Each row is a point on a landscape with many valleys, with its height.
A ball rolls from a point to the lowest of its 2 nearest points, and stops where none of them is lower. Distance is the straight distance between rows; heights are no part of it.
Z_759 height 48.2: [119 159 165  78 109 114  77 132  79 105 169 151 118 113 182 114 167 179
 111 113 126 162 120 139  82 133 132 151 103  74  85 134  92 111 131  69
 171]
Z_446 height 44.6: [124 194 126  78  59 117  88 115 146 176  92 154 179  82 136 100  96 168
 151 125 100 166 183  96 180 146  57 122 102  94 103 139 128 106  81 105
 162]
Z_547 height 61.4: [ 97  92 120 139 200 136 101 129 133 143 123  94  87 113 105 128 121 124
 162 102 144 130 121 132 137 121 115 111 142  98 124 127 126 135 161 103
 101]
Z_546 height 33.8: [144 115 112 144 186 154 125 118 137 112 130 123  83 158 111 126 134 106
 106 102 138 115  63 149 114 117 155 148 105 151 151 124 108 135 126 100
 124]
Z_220 height 24.1: [161 161 112 190 131 145 115 140  93 153 134 182 109  61 141 161 142 179
 148  93 105 135 174 131 137  80 141 146 123 147 136 148 115 133 134 169
 145]
Z_808 height 51.6: [156 134 114 109 110 151 160 102 126 120 110 106 111 119  98 119 125  86
 106 137 126  94  92 120 158 149 122 117 118 106 106 110 125 112  82 147
 102]
Z_602 height 42.6: [156 166 128 145 171 148  61 142  72  96 128 199 146 128 149 139 135 128
 132 117 145 110 139 160 122 108 144 172 112 186 151 134 157 134 128 149
 143]
Z_753 height 57.2: [170 142 111 164 152 131 120 147  83  99 169 171  86 101 169 138 189 178
  95  85 138 149 115 132  61 106 157 164 109 131  82 139  97 142 138 121
 180]
Z_195 height 31.8: [146 205 121 174 101 151 114 131  98 165 132 180 108  36 156 147 160 176
 175 117  93 128 169 131 145  96 133 141 119  96 101 147 114 112 108 164
 129]
Z_86 height 44.4: [ 93 152 167 102 146 114  65 149 102 107 157 144 124 126 164 108 145 169
 144 114 124 177 130 146  86 141 121 158 120 104 131 142 116 121 172  46
 175]
Z_993 height 75.8: [154 120 115 122 169 139  56 155 108 141 110 143  97 159 143 116 114 167
 104  88 122 135 116 128 126 103 130 148  99 169 138 147 130 164 118  92
 145]
Z_542 height 41.8: [145  64 125 152 118 103 170 177 120 146 161  98 124 171 132 124 126 189
  96 109 118 155 150 121  89  93 142 115 141 172 158 149 111 161 159 125
 161]
Z_69 height 48.1: [ 76 101 161 149 165 116 140 135 130 125 156  96 138  89 121 140 123 138
 172 135 138 167 147 131 104 133 121 116 166 113 146 136 133 125 205 105
 134]
Z_982 height 64.0: [152 110 141 125  68 120 223  82 163  91 133  80 111 168 122 133 162  93
  92 164 138 128  74 130 101 141 164 106 150 125 128 117  85  97 115 143
 117]
Z_376 height 59.2: [ 84 116 124 137  93 116 152 109 180 153  96  69  84 111 123 131 120 134
 144 133 117 141 103 132 128 135 121 103 160  64 124 141  97 105 152  69
 110]
Z_662 height 48.7: [152 159 112 144  83 168 160  89 152 109  96 139 106  99 122 141 140  77
 144 147 112  87  95 146 152 152 148 131 134 118 124 113 147 114  96 156
  83]
Z_517 height 58.0: [168 108 152 112  79  93 198 134  84 110 158 115 171 122 134 123 150 149
  98 154 139 108 171  97 118 109 123 115 139 101  88 130 107 130 117 197
 159]
Z_778 height 56.0: [167 124 154  96  44 105 184 112  78  84 152 141 159 101 143 118 168 137
 105 156 127 128 158  97 119 126 109 126 125  74  65 152 102  98 100 157
 155]
Z_868 height 12.4: [104 153 148  99 148 136  29 114 175 133  63 131 116 172 133 112 148  94
 120 142 112 118 100 135 130 161 124 160 104 112 154 107 123 146 125  22
 126]
Z_141 height 45.6: [136 127 107 125 174 134 105 143 104 130 137 147 178 143 124 133 102 102
 135 131 132  94 157 140 165 121 112 114 120 165 158 105 181 156 116 202
  94]
Z_496 height 35.7: [113 144 177 125  82  96 148 131 103 140 152 119 182  61 137 154 121 163
 189 160 117 137 222  93 142 105 133 120 150  88 137 133 139 128 167 206
 148]
Z_510 height 30.1: [116 126 141  81 120  93  53 161 118 164 129 115 157 157 141  90  81 168
 135  95 104 188 181  99 150 139  71  95 115 119 139 138 161 130 133  82
 143]
Z_553 height 74.3: [152 123 121  89 208 139  21 147  79 124 124 147 113 155 139 100 125 143
 112  83 142 125 117 135 144 124 108 149  88 145 115 116 150 158 112 108
 118]
Z_361 height 57.7: [109  63 116 160 235 146 152 144 125 145 161 111 105 126  79 140 111 117
 133 116 168 118 116 125 120  87 140 116 133 182 131 107 151 150 169 159
 128]
Z_269 height 59.6: [117 106 127 153 186 115 124 174  86  88 158 183 179 164 138 136 120 112
 125 133 148 120 157 157 107 109 145 155 138 207 172 129 166 138 168 169
 151]
Z_218 height 54.1: [ 94 119 109 117 116  89 149 152 166 123 124 111 199 217 117 130  92  83
 109 156 109 119 131 143 157 149 127  86 128 165 182  97 181 140 132 147
 100]
Z_942 height 44.0: [173 148 128  75 147 160  87 116 103  96 132 153 116 188 136  99 138  90
  67 113 119 100  66 139 136 134 146 170  68 140 127 104 140 132  74 113
 123]
Z_398 height 65.6: [107 127 137 127 106 122 195  69 185 109 129  82  80 168 107 144 148  80
 111 151 154 128  41 137 108 147 172 107 152 137 126 101  82  97 140 122
  77]
Z_654 height 52.7: [149 119 121 120  45 106 192 119 127 140 126 109 116  99 106 133 111 149
 105 143 115 128 143  78 142 104 104 100 122  55  74 168  84 103 103 134
 143]
Z_342 height 30.6: [ 68 105 144 152 147 111 185 116 171 111 160 117 166 171 100 156 128  85
 139 173 155 128  96 144  92 139 170 111 168 202 169 108 145 113 202 149
 108]
Z_664 height 41.9: [112 138 124  98  83 112 122 115 161 155  82  98 150 108 116 116  85 137
 134 122 107 139 151 114 160 158  77  95 140  93 139 131 134 123 117 101
 128]
Z_711 height 53.0: [152  89 166  96 174 142 203 108  96  98 164  95  98 142 103 126 144  73
  94 155 199 109  98 102 130 125 144 115 129 101  46 107  91 113 120 186
  88]
Z_770 height 62.1: [162 127 144 165 123 128 161 124  91  80 157 162 140 106 155 148 186 140
 135 127 138 110 149 141  99 109 156 156 134 152 142 129 113 128 134 188
 152]
Z_672 height 53.3: [ 92  80 158  82 141  94 143 138 118 134 139  75 176 141 108 119  94 118
 128 152 162 124 160 118 157 148 107  99 148 106 125  93 153 136 138 156
 119]
Z_953 height 34.9: [107 131 141  56  95  90  96 144 107 142 130 104 172 124 133  97  82 160
 123 116 119 171 189  95 166 148  59 104 120  87 109 127 133 106 113 119
 155]
Z_912 height 34.0: [118 153 132 140  87 129 126 108 153 116  95 151 174 108 141 152 122 110
 171 163 111 109 141 155 149 158 133 132 162 142 174 126 157 116 140 147
 107]
Z_386 height 56.9: [146 125 105  89 171 149  97 112 108 142 102 111 120 108 101 104  98  86
 127 111 144  92 141  95 187 157  88 111 114  90  78 106 141 127  77 155
  90]
Z_261 height 28.4: [ 96 140 113 175 147 127  80 139 175 178  90 112 100  99 123 138 101 144
 174 109  99 149 128 136 135 119 104 111 138 115 161 145 145 139 148  59
 121]
Z_486 height 70.0: [111 118 102  80 134 108  76 106 167 148  80  90 129 183 107  98  94  84
 118  99 115 111 123  99 166 166  82 108 107 122 138 107 139 145  80  86
 119]
Z_142 height 39.5: [139 159 162 117  66  97 137 123  67 120 171 155 176  70 168 144 157 172
 158 140 116 147 219  92 129 107 131 124 123  90 108 136 114 110 145 204
 155]
Z_149 height 45.9: [132 191 107 171  91 176 124  88 166 128  81 165 102  67 136 147 137  82
 187 164 101  88 105 150 167 165 153 146 153 113 111 107 168 123  92 163
  67]
Z_689 height 41.6: [ 95 162 145 180 121 132 149 124 131 116 145 135 114  45 158 150 158 131
 185 143 130 127 137 167 100 136 133 149 159  76 111 143 121 110 149 141
 126]
Z_648 height 50.2: [183 111 141 131 134 151 206 102  90  88 162 123  91 120 118 118 181  81
  98 157 162 104  92 111 126 123 156 121 121 110  64 122 100 104 101 185
 103]
Z_48 height 37.3: [119 198 138 153  93 141 126 118 105 135 130 149 118  36 165 140 144 145
 177 150 106 120 152 142 143 132 121 145 144  60  85 140 133 108 113 141
 113]
Z_656 height 67.0: [ 96 134 124 118 110 137 141  74 198 114 100  87 101 157 113 130 132  73
 131 150 135 118  50 145 131 167 151 116 147 122 141  99 123 108 139  94
  82]
Z_485 height 21.1: [ 87 180 114 167  97 129 100 144 163 192 108 119 103  64 146 134  90 182
 188 122  73 173 154 115 137 111 111  99 128  91 148 152 126 119 144  81
 131]
Z_247 height 30.7: [100 123 138 136 175 138 129 100 174 107 120 122  73 189 124 124 147  92
 106 123 140 125  48 155  92 130 166 149 127 162 162 119  90 116 142  56
 126]
Z_344 height 31.5: [109  66 152 160 154  80 205 189 133 114 181 127 181 205 131 140 138 137
 108 154 140 132 158 135  90 100 181 126 147 214 166 111 125 157 168 174
 163]
Z_814 height 45.2: [ 76 132 140 171 154 128 148 128 143 121 148 139 148  61 130 159 138 126
 194 149 138 127 147 161 108 139 129 138 183 117 145 130 139 118 196 140
 127]
Z_49 height 78.5: [126 112 131 117 154 132 104 133 116 137 140 121  48 151 145 110 169 176
 100  92 124 141  88 130  97 106 140 165 105  97  95 137  69 128 127  55
 151]
Z_869 height 40.3: [ 98 146 174 103 120 112 119 121 112 100 155 116 152 103 166 115 148 155
 155 135 132 156 134 154 101 152 107 137 144  88 137 139 117 108 163  83
 149]
Z_960 height 35.1: [ 95 121 143 156 105 124 206  84 177 100 145 104 144 133 113 165 149  94
 154 182 155 127  98 154  99 146 178 115 179 156 160 106 123 113 181 167
  95]
Z_842 height 48.3: [164 135 119 100  83 113  69 172 103 189 146 143 128 151 159 118 103 225
 109  79  97 194 165 105 138  89 101 105 106 156 118 161 139 136 129 112
 168]
Z_625 height 57.1: [129 103 118 150  95 124 188 113 153 155 121  80  79 107 112 140 120 151
 120 123 122 128 116 114 117  99 134  93 140  93 127 152  76 124 134 108
 123]
Z_719 height 47.9: [ 97 136 115  78  23 123 170  90 182 101  73 103 170 125  85 120 107  73
 130 158 131 132 121 124 156 229 100 125 149 117 112 113 141 109  79 142
 116]
Z_563 height 47.2: [129 147 159 129  93 158 154  95 168 102 111 131  79 146 151 123 192 103
 100 157 120 104  50 163  94 152 167 163 128  99 111 116  79 110 100  63
 125]
Z_360 height 63.0: [ 60  87 132 171 208 123 118 133 169 140 126 112  78 119 103 132 127 116
 173 105 136 161 110 143 106 135 115 126 163 136 141 130 125 110 192  60
 127]
Z_807 height 55.0: [162 103 133 145  69 121 220 106 135 132 126  87 114 106 106 147 136 127
 113 154 134 108 132 104 122 106 139 101 147  81 104 146  82 120 122 156
 118]
Z_700 height 42.1: [125 124 100 149 206 144  78 149 108 133 131 162 149 153 120 131  97 112
 135 114 137 111 130 140 137 107 129 129 111 184 168 126 178 153 134 149
 111]
Z_846 height 49.2: [107  80 125 160 154 117 144 154 144 138 129 106 137 163  99 134 107 132
 132 122 138 139 127 128 107 119 132 104 156 180 185 136 142 148 169 113
 122]
Z_281 height 48.8: [116 104 136 111 193 142 127 125  94 105 164 135 170 131 120 136 125  92
 142 150 162  91 132 142 141 127 130 132 130 154 129  89 180 141 136 209
  96]
Z_922 height 50.6: [144 121 150  76  87 143 186 105 104  77 123 119 133 104  94 107 131  60
 116 168 159 110 119 111 158 182 106 135 136  92  48 118 130  92  85 168
 111]
Z_19 height 48.0: [ 79 109 121  62 112 101 122 115 146 147  78  69 143 116  93 117  81  97
 141 120 149 147 168  83 173 182  57 108 132  55  83 126 128 115 114 123
 120]
Z_844 height 54.9: [ 94  73 136 144 232 129 152 138 129 109 173 138 140 163 108 139 116  88
 120 135 173 122 107 148  98 112 147 128 132 197 145 101 158 141 179 161
 123]
Z_450 height 37.0: [137  56 144 155 109  62 204 202 132 140 169 103 164 205 138 133 127 184
 101 138 120 145 173 122  92  96 174 113 151 185 165 124 118 175 153 165
 169]
Z_366 height 58.6: [132 137  82 157 166 153  83 106 180 162  68 117  86 140 102 134 112  92
 140 110 106  99  83 127 148 127 141 111 103 140 157 112 141 153 107  83
  94]
Z_9 height 23.8: [ 83  80 164 169 162  90 208 143 149 103 176 134 179 162 115 158 149 101
 138 171 159 113 130 141  80 115 178 132 164 212 168 108 141 136 200 183
 160]
Z_893 height 39.4: [176 151 112 137 170 173  97 129 113  99 133 165  91 157 129 131 142 104
  81 110 125 100  66 148 108 106 166 181  81 164 145 127 133 144  95 114
 131]
Z_498 height 57.8: [104 113  98 149 181 112  94 191 112 102 140 174 178 217 141 111  89 103
 103 139 126 131 148 149  97 115 150 128 126 218 190 149 185 134 158 125
 140]
Z_410 height 31.6: [166 133 101 190 144 154 144 139 116 133 137 153  94  92 129 147 148 158
 124  97 119 116 128 138 110  94 150 147 125 153 145 143 104 144 127 147
 143]
Z_992 height 61.5: [143 122 121 156 160 134 146 134 104  81 157 167 145 146 134 143 147 103
 128 131 150 113 119 162 101 114 156 156 130 186 174 127 138 128 148 165
 141]
Z_721 height 56.2: [130 141  78 120 159 142  81  94 177 143  79 111  95 195 108 124 114  56
  97 103  97 105  63 116 150 129 147 125  72 138 152 107 159 142  90  96
  93]
Z_207 height 60.0: [152 133 113 181  70 126 180 119 152 151 122 121 102 100 138 153 153 182
 125 121  98 126 131 125 100  98 143 121 139 118 161 167  78 131 135 118
 154]
Z_894 height 60.4: [132  70  97 159 210 161 157 136 121 164 135  90  92 101  71 149 101 117
 140 115 162  92 124 107 145  87 146  99 126 131 119 108 147 151 133 182
  92]
Z_307 height 45.0: [156 113 108 149 107 121 114 165 101 188 159 125 108 112 136 141 106 218
 129  89 100 175 177  99 125  71 127 102 112 151 133 162 125 141 145 141
 162]
Z_853 height 38.3: [168 101  99 191 194 157 162 132 104  97 167 157  79 110 114 163 161 123
 114  96 153 112 112 142  94  94 152 159 125 175 123 117 113 145 147 167
 153]
Z_429 height 38.1: [120 161 132 121  92 131 105 108 162 135  76 128 148 100 143 128 109 119
 162 147 115 113 132 134 156 172 105 123 144 106 142 124 146 119 112 103
 107]
Z_136 height 51.1: [ 96  88 156 133 146 107 161 126 131 138 147  86 164 111 113 142 112 128
 166 165 153 120 157 123 134 125 133 112 168 124 146 118 147 140 180 157
 118]
Z_190 height 37.7: [181 175 128 130 134 163  62 134  93 136 113 184 133 117 150 124 146 159
 105 112 125 113 124 147 143 104 137 167  92 165 133 125 134 149  97 124
 132]
Z_870 height 53.4: [149 131 119 159 131 116  82 181  98 129 122 175 152 163 161 122 112 167
 107 107 127 154 160 142 107  99 142 145 133 210 170 162 137 148 147 111
 168]
Z_403 height 29.4: [100 148 148 124  76 105 123 112 145 141 106 139 206  90 150 145 104 130
 195 158 111 134 193 128 168 166  97 119 175 120 159 131 164 115 157 166
 119]
Z_899 height 56.1: [ 88 103 107 132 168  91 137 178 138 111 153 141 195 237 130 123  95  82
 104 147 116 132 128 151 120 126 156 104 124 190 180 124 185 136 162 134
 111]
Z_213 height 53.9: [133 140 126 158 173 129  79 170 103 106 154 179  88 103 152 143 152 174
 115  88 136 161 118 152  74 108 139 176 119 154 114 138 118 143 165  72
 199]
Z_891 height 35.5: [124 115 167  92  97 115 155 105 121  91 137 106 151 131 143 106 143 126
 118 146 146 130 120 148 122 159 111 128 156 103 133 122 105 106 135 110
 135]
Z_831 height 51.3: [145 131 158  75  95 107 131 109  81  83 174 138 118 130 174  99 190 161
  91 126 143 141 111 113  80 131 127 145 110  64  52 143  78  99 114  87
 159]
Z_78 height 59.9: [175 145 134 155 103 134 153 119  90  77 154 168 118  97 170 127 214 162
 115 125 133 121 127 137  75 122 150 157 118 117 103 147  95 131 115 143
 150]
Z_411 height 24.5: [101 123 148 126 139 106  54 180 127 158 136 128 139 136 130 109  92 174
 173  95  97 201 167 106 110 124  96 112 126 135 163 164 168 123 178  61
 143]
Z_795 height 21.9: [114 170 129 116 129 153  61 100 182 134  67 135 122 129 139 118 136  86
 141 155 118  99  86 154 135 172 123 152 114 101 129 102 143 150 105  60
  99]
Z_115 height 39.7: [116 126 127  63 100  98 137 163 110 150 117 117 201 119 106 102  76 140
  98 129 133 140 202  96 186 162  57 111 121 110  98 120 140 131  68 171
 149]
Z_809 height 50.8: [165 163 129 120  89 176 138 103 160 114 102 141  81 139 123 122 171  91
  77 152  94  96  47 138 118 133 167 163  92 114 116 112 111 125  76  84
 116]
Z_841 height 43.1: [149 110 110 189 173 148 207 110 137  96 167 134  96 122 104 170 163  97
 120 130 146 102 101 138  95  99 177 136 130 181 141 116 108 133 154 196
 135]
Z_65 height 27.3: [103 161 119 159  79 129 157 131 142 172 129 107 115  54 136 149 104 161
 184 135  91 148 172 114 132 100 119 101 147  64 126 148 116 112 144 137
 123]
Z_235 height 51.8: [ 97 115 117 147 122 112 133 127 159 129 110 119 170 175 114 132 106  97
 138 147 118 117 121 142 132 142 135 104 149 175 201 119 166 129 163 122
 104]
Z_639 height 55.6: [172 148 111 153  98 129 110 152 120 125 118 172 143 182 160 134 121 147
  89 118 103 118 137 140 123  97 165 146 113 204 191 149 131 146 114 140
 156]
Z_955 height 59.3: [122 105 110 127 198 152 102 115 109 148 121  92  84  84  98 123 109 105
 151 109 151 109 127 120 164 128 109 115 132  70  86 114 131 124 126 140
  78]
Z_971 height 45.1: [ 95 133 117  75  73 109 125 106 177 135  75  93 175 124 101 105  94  92
 139 136 134 136 148 107 163 212  61 109 144 101 120 121 140 121  88 116
 128]
Z_884 height 51.0: [150 129 123 128 124 110  61 198  81 158 141 164 152 153 169 120 104 210
 115  87 124 191 185 123 128  91 115 128 124 188 140 160 158 150 155 128
 167]
Z_161 height 44.2: [134 131 113  67  78 115 177 169 110 127 112 128 196 127  83 101 102 103
  92 143 135 126 182  97 189 184  78 133 104 132  74 132 130 125  31 206
 136]
Z_79 height 50.4: [109 120 138 150 217 136  68 149 100  98 141 163  99 112 134 129 143 135
 140 100 152 148 111 164  97 129 120 170 127 143 114 130 132 131 164  81
 154]
Z_716 height 53.2: [143 109 175  73 133 137 179  88 106  82 135 109 106 132 121 107 159  66
 110 164 185 122  98 123 137 159 115 129 143  77  47 115  89  88 113 151
  91]
Z_621 height 47.7: [132 112 140  66  68 121 193 127 108 102 125 108 180 124  89 109 111  88
 102 173 149 114 153 111 162 177  95 134 128 111  73 111 135 111  68 201
 134]
Z_144 height 23.0: [111 119 140 115 163 134  75 123 159 123  93 128 100 189 130 113 141 117
 104 126 125 131  80 139 105 137 151 155 117 147 167 129 112 137 141  27
 139]
Z_335 height 43.2: [214 170 101 111  90 154  77 144 104 165 109 187 115 142 152 125 143 190
  68 103 108 113 122 111 146  84 149 155  84 173 107 137 115 157  70 126
 151]
Z_169 height 71.3: [121 110 105  97 156 103  53 135 143 173  91  99 150 169 112  99  80 106
 135  93 120 129 169  99 171 157  58  83 108 133 133 110 166 159  89 107
 114]
Z_987 height 36.1: [140 173 123 122 139 141  74 141  81 162 140 143 125  66 145 124 113 180
 157  98 113 158 168 117 150  98 109 117 112  96 101 137 140 122 124 135
 126]
Z_746 height 50.5: [119 152 111  84  13 107 164 132 123 138 139 135 122 101  99 134  93 148
 112 130 103 151 154  53 147 110  76 101  97  31  49 181  74  88  87 111
 161]
Z_461 height 22.0: [175 100 122 101 144 130 128 138  75 126 153 115 100 144 139 106 136 163
  77  91 139 122 120 109 123 107 126 126 114 121  93 134 100 142 106 131
 130]
Z_480 height 54.0: [184 114 139 108  54 101 176 112  81  76 166 150 141 125 166 111 202 174
  84 142 139 139 119  91  80 119 127 125 111  72  61 165  80 109 106 141
 163]
Z_160 height 79.9: [163 127 137  92 144 151  69 131 125 128 117 145  80 175 147 110 157 157
  69 108 118 116  82 134 105 112 153 181  90 127 118 126  88 148 116  51
 150]
Z_284 height 31.7: [115 149 140 140  93 118 164 140 108 155 155 105 135  43 130 156 105 158
 185 149 125 143 196  84 132  85 130 103 134  54 102 141 119 120 162 178
 139]
Z_394 height 61.1: [134 110  74 152 190 161 118 115 149 164 111 103  98 129  93 140 100  96
 135 110 125 100 108 120 153 115 131  92 114 137 146 111 155 153 113 147
  78]
Z_350 height 45.8: [118  51 139 142 151 111 172 155 139 160 151  67 114 152 100 126 108 161
 111 117 140 140 140 105 114  95 141  89 147 143 155 130 119 149 160 128
 131]
Z_845 height 52.0: [ 84  91 135 111 222 119 154 130 121 110 186 125 173 185 119 131 111  64
 115 153 161 111 108 147 129 120 155 116 105 176 132  83 187 133 153 196
  86]
Z_968 height 47.8: [127 174 108  71  34 123 135 115 152 170 112 145 158  83 105 112  90 158
 124 127 100 157 166  73 167 137  67 121 102  71  75 173 101  93  65 114
 166]
Z_305 height 60.2: [152  90 142 126  62  86 222 138 126 131 136  88 163 156 116 131 125 143
  96 158 121 111 165 110 133 114 142 100 141 129 132 117 102 136 111 190
 151]
Z_889 height 24.6: [105 153 137 165 110 123 104 131 146 176 105 151 177  89 139 144  94 148
 199 143 103 138 197 120 162 124 104 112 164 141 185 145 163 127 165 152
 113]
Z_29 height 40.8: [137 174 148  97  83 125  92 115 110 150 120 149 166  77 154 119 111 165
 155 127 107 147 171 118 155 132  88 119 125  92 116 139 134 107 108 123
 144]
Z_51 height 28.2: [106 174 130 112  69 151  95  84 209 107  62 134 136 129 136 132 138  68
 150 171 116 110  80 154 133 185 138 152 136 118 150 104 159 124 105  84
 106]
Z_32 height 47.1: [191 146 106  90  81 133 117 150 110 142 127 165 140 181 149 105 119 169
  58 102  99 116 126 127 158 111 124 136  95 170 119 133 117 143  55 138
 156]
Z_5 height 61.0: [ 52 109 148 145 156 116 141 115 175 141 126  80  75 118 131 126 140 125
 171 130 139 162 109 140 111 144 127 123 165  75 121 139  93 101 181  64
 111]
Z_990 height 37.5: [150 116 100 162 195 160 108 144  99 139 130 151  98 110 112 139 115 138
 121  96 129 111 125 136 133  93 134 138 117 166 149 132 141 151 128 150
 125]
Z_930 height 72.8: [143 121 107  98 197 136  37 135  98 156 108 128 137 144 120 101  98 127
 135  87 138 118 152 114 176 134  77 106  96 133 116 104 167 156  89 136
 106]
Z_285 height 34.2: [ 63 150 119 180 173 130  56 135 188 150  85 133 109 104 130 136 124 112
 186 125 116 131 107 156 110 150 118 137 149 118 144 141 160 142 175  41
 115]
Z_409 height 54.2: [147 131 122  69 144 152 126 104 105  99 120 125 127 137 103  91 125  63
  97 123 141  99  97 120 169 172 101 137  99 111  86 100 145 111  62 150
  98]
Z_186 height 62.3: [169 110 128 126  60 122 203 112 134 108 139 106 131 165 128 123 146 120
  83 144 108 105 109 122 111 129 148 111 133 136 144 127  96 122  99 160
 137]
Z_575 height 77.1: [131  88 120 119 166 132  95 141 123 144 127 105  63 155 129 108 126 168
 107  78 120 151 112 124 120 104 130 132 116 132 130 147 110 141 133  72
 131]
Z_695 height 46.8: [155 113 133 152 143 154 207  98 127 108 160 100 104 140 104 144 155  83
 114 147 150 106  81 128 115 115 176 121 136 146 125 109 115 123 128 191
  96]
Z_816 height 38.8: [ 78 145 103 187 162 144 112 114 185 131  93 135 105 103 112 149 123  98
 182 137 135 108  79 164 117 149 142 127 158 133 144 121 145 132 165  85
  93]
Z_984 height 53.7: [153 158  99 134 147 182 105  97 167 129 100 127  72 155 109 130 144  70
  96 127 101  90  46 132 136 123 169 151  84 122 139 108 133 128  86 101
  96]
Z_943 height 47.6: [172 155 116  80 118 136 103 141 107 107 120 156 152 180 142 105 112 115
  75 116 111 108 116 137 155 141 119 144  84 156 137 108 144 136  59 139
 141]
Z_3 height 18.0: [103 149 147 158 123 105  74 158 134 172 107 153 183 128 142 126  95 167
 180 117  98 174 191 120 129 117 101 115 155 157 191 167 173 135 174  91
 133]
Z_150 height 42.7: [113 170  87 191 130 165 103 101 175 136  84 161 115  81 127 162 126  88
 194 149 120  88 100 165 144 151 150 147 147 140 155 118 168 135 136 140
  78]
Z_263 height 41.1: [156 137 111 142 132 133 107 152  81 193 154 133 123  75 127 145 106 199
 149  97 116 168 197  92 160  65 117 106 114 129 110 143 137 144 131 183
 136]
Z_36 height 29.7: [136  94 152 104 134 120 150 112 108 111 148  98 101 140 135 112 146 140
 108 117 152 135 112 131 113 125 127 128 130  92 102 134  79 116 128 109
 123]
Z_363 height 30.3: [174 149 114 122 119 141  95 135  71 153 141 153 104  96 148 126 135 189
 106  97 119 134 143 119 135  96 122 128 106 120  87 149 117 130 100 129
 135]
Z_437 height 57.9: [166 129 121 155  78 122 149 138 139 139 117 137 127 148 144 141 128 169
 111 119  96 127 130 132 113 106 147 131 130 169 183 155 108 143 123 115
 152]
Z_592 height 68.5: [102 126 110  80 133 124 105  85 184 120  83  89 107 189 105 107 127  58
 119 120 130 109  75 125 154 179 120 124 114 118 128  89 125 116 106  84
  98]
Z_766 height 46.5: [138 144 150 135 195 137  71 145  65  78 160 180 143 105 154 139 152 147
 125 109 168 134 130 171  95 125 134 173 119 160 130 129 141 130 155 126
 158]
Z_532 height 50.7: [ 95  99 157  62 126 104 126 118 115 119 126  83 145 121 116 108  97 113
 135 135 154 142 151 110 158 157  83 112 141  56  95 112 116 104 140 124
 124]
Z_593 height 38.9: [101 143 145 173  89 139 179  89 180  85 127 133 120 109 139 158 174 100
 162 171 143 118  87 179  84 160 171 139 179 143 153 122 115 106 159 123
 109]
Z_384 height 43.0: [106 155 156 172  85 147 172 100 168 102 118 123  89  96 159 131 188 117
 142 163 131 114  79 178  84 152 154 158 159  90 111 133  92 107 123  95
 122]

Call two points neighbours if one is among the 2 nearest of the other. Go from one point of each pair to the other, from neighbour to neighbour, staying as low as possible. Name the highest point that can't be avoided.
Z_868 / Z_3: Z_429
Z_868 / Z_9: Z_394
Z_220 / Z_190: Z_716
Z_3 / Z_190: Z_943
Z_485 / Z_461: Z_360

Two balls start at each pair of points below. Name the first point that both come to, or write never.
Z_992 / Z_437: never
Z_398 / Z_5: Z_461
Z_49 / Z_376: Z_461

Where does a ball stop that starts at each point below?
Z_672: Z_3
Z_716: Z_3
Z_639: Z_461
